Points on a hilly landscape, in no order, each with its height.
From any point a climber steps to the highest of the 5 points nearest to it. It stops when none of these is higher. Distance is the straight distance between rows; heights are no part of it.
nulo h=4.39: 86	86	133	98	107	146	80	85
kanu h=5.63: 97	110	76	139	71	63	113	135
Movu h=4.59: 104	85	126	111	136	123	124	50
dul h=4.36: 78	82	128	80	89	149	57	117
gosi h=5.69: 138	61	112	141	157	92	145	72
vada h=6.02: 137	61	120	141	157	89	161	66
bil h=4.12: 100	96	144	93	148	163	132	66
lisep h=5.06: 63	106	83	85	56	65	89	117
Nof h=5.33: 105	81	112	109	128	119	95	62
tam h=6.52: 43	129	104	72	31	80	51	119
lalu h=7.27: 98	111	63	132	59	57	82	145
gevo h=4.51: 79	112	81	87	71	71	113	118
Vuv h=5.01: 73	131	103	56	68	125	65	113
fega h=6.18: 62	127	103	66	52	98	70	111
Modo h=6.81: 137	106	78	112	120	89	132	116
kep h=5.45: 139	65	104	136	152	88	130	81
vevem h=6.15: 153	99	79	124	139	85	133	111
ladev h=6.68: 94	117	90	63	85	117	69	96
Pinef h=5.23: 100	85	121	108	114	129	90	65
sugo h=6.03: 54	116	90	78	42	71	70	108
sove h=3.71: 73	118	120	53	68	140	47	134
Zibu h=3.18: 108	94	132	107	146	137	134	44
Veka h=6.31: 92	118	81	64	90	95	96	101
Zur h=0.85: 113	97	88	84	111	108	80	77
kenas h=2.03: 136	124	78	135	125	82	140	120
Dedog h=4.54: 172	79	109	169	154	86	143	86
repu h=5.40: 123	71	125	115	168	99	162	43
Mave h=6.34: 57	103	78	77	34	57	40	127
legin h=5.95: 117	81	88	97	126	106	93	78
Ziloz h=5.97: 98	107	74	141	66	57	96	135
Buk h=5.25: 120	67	115	125	153	97	137	58
Vebi h=4.74: 123	66	103	120	146	93	117	68
sule h=5.12: 80	101	77	112	58	57	99	127
Mak h=3.99: 120	128	84	130	102	76	142	126
Lim h=7.17: 125	96	77	88	113	93	112	104
beke h=6.11: 82	97	62	95	39	47	55	147
Rizun h=3.69: 99	113	81	115	83	70	130	130
fudo h=4.31: 51	129	121	47	48	128	50	148
Dati h=0.25: 79	84	148	100	121	159	112	80
Kigas h=6.23: 65	97	75	93	42	56	60	133
Dek h=7.03: 132	92	79	101	131	92	117	103
vog h=4.93: 93	87	118	98	110	132	73	75
rusi h=6.39: 54	111	83	80	31	61	43	124
rimi h=4.89: 177	105	96	156	144	95	139	97
refi h=4.17: 82	74	137	93	97	150	73	101
Difi h=6.38: 120	110	78	103	107	85	131	126
Sulof h=6.12: 95	102	54	116	48	55	68	158
Funo h=4.63: 92	101	121	87	92	136	60	94
fod h=4.78: 133	96	140	98	174	166	143	43
miku h=6.51: 89	126	96	67	75	117	69	107
Nimo h=4.09: 86	110	76	93	82	72	117	118
Kav h=5.21: 81	110	55	88	33	48	47	156
zisav h=5.08: 130	91	136	99	174	139	152	37
Rop h=3.27: 90	94	143	104	131	153	123	65
vukel h=7.16: 49	123	95	76	37	73	62	114
laba h=4.84: 107	114	77	120	94	74	138	131
rez h=4.75: 105	108	73	71	95	92	105	106
Mano h=4.52: 118	96	137	104	163	151	144	44
pupeg h=4.58: 94	107	115	66	84	140	51	117
pov h=5.54: 36	131	122	63	27	100	45	141
gano h=5.41: 165	96	91	143	142	93	132	109
Febut h=5.61: 103	109	92	77	98	113	74	93
donu h=5.35: 66	121	89	67	67	85	94	108
nuzag h=5.27: 116	74	104	114	136	102	106	66
gakof h=5.07: 115	77	124	118	153	111	149	47

Call two points neighbours if one is among the 5 nearest of the other. Go from one point of each pair to the other, from neighbour to neighbour, staying as high as possible. Name the lowest point that can't be avoided.
vada / ladev: laba
vukel / lalu: Sulof
Lim / vada: nuzag

Two climbers start at each pair of points below. Name the first point that both come to, or write -.
beke / donu: -
nulo / nuzag: legin
Dati / Movu: Nof
Kav / fudo: vukel
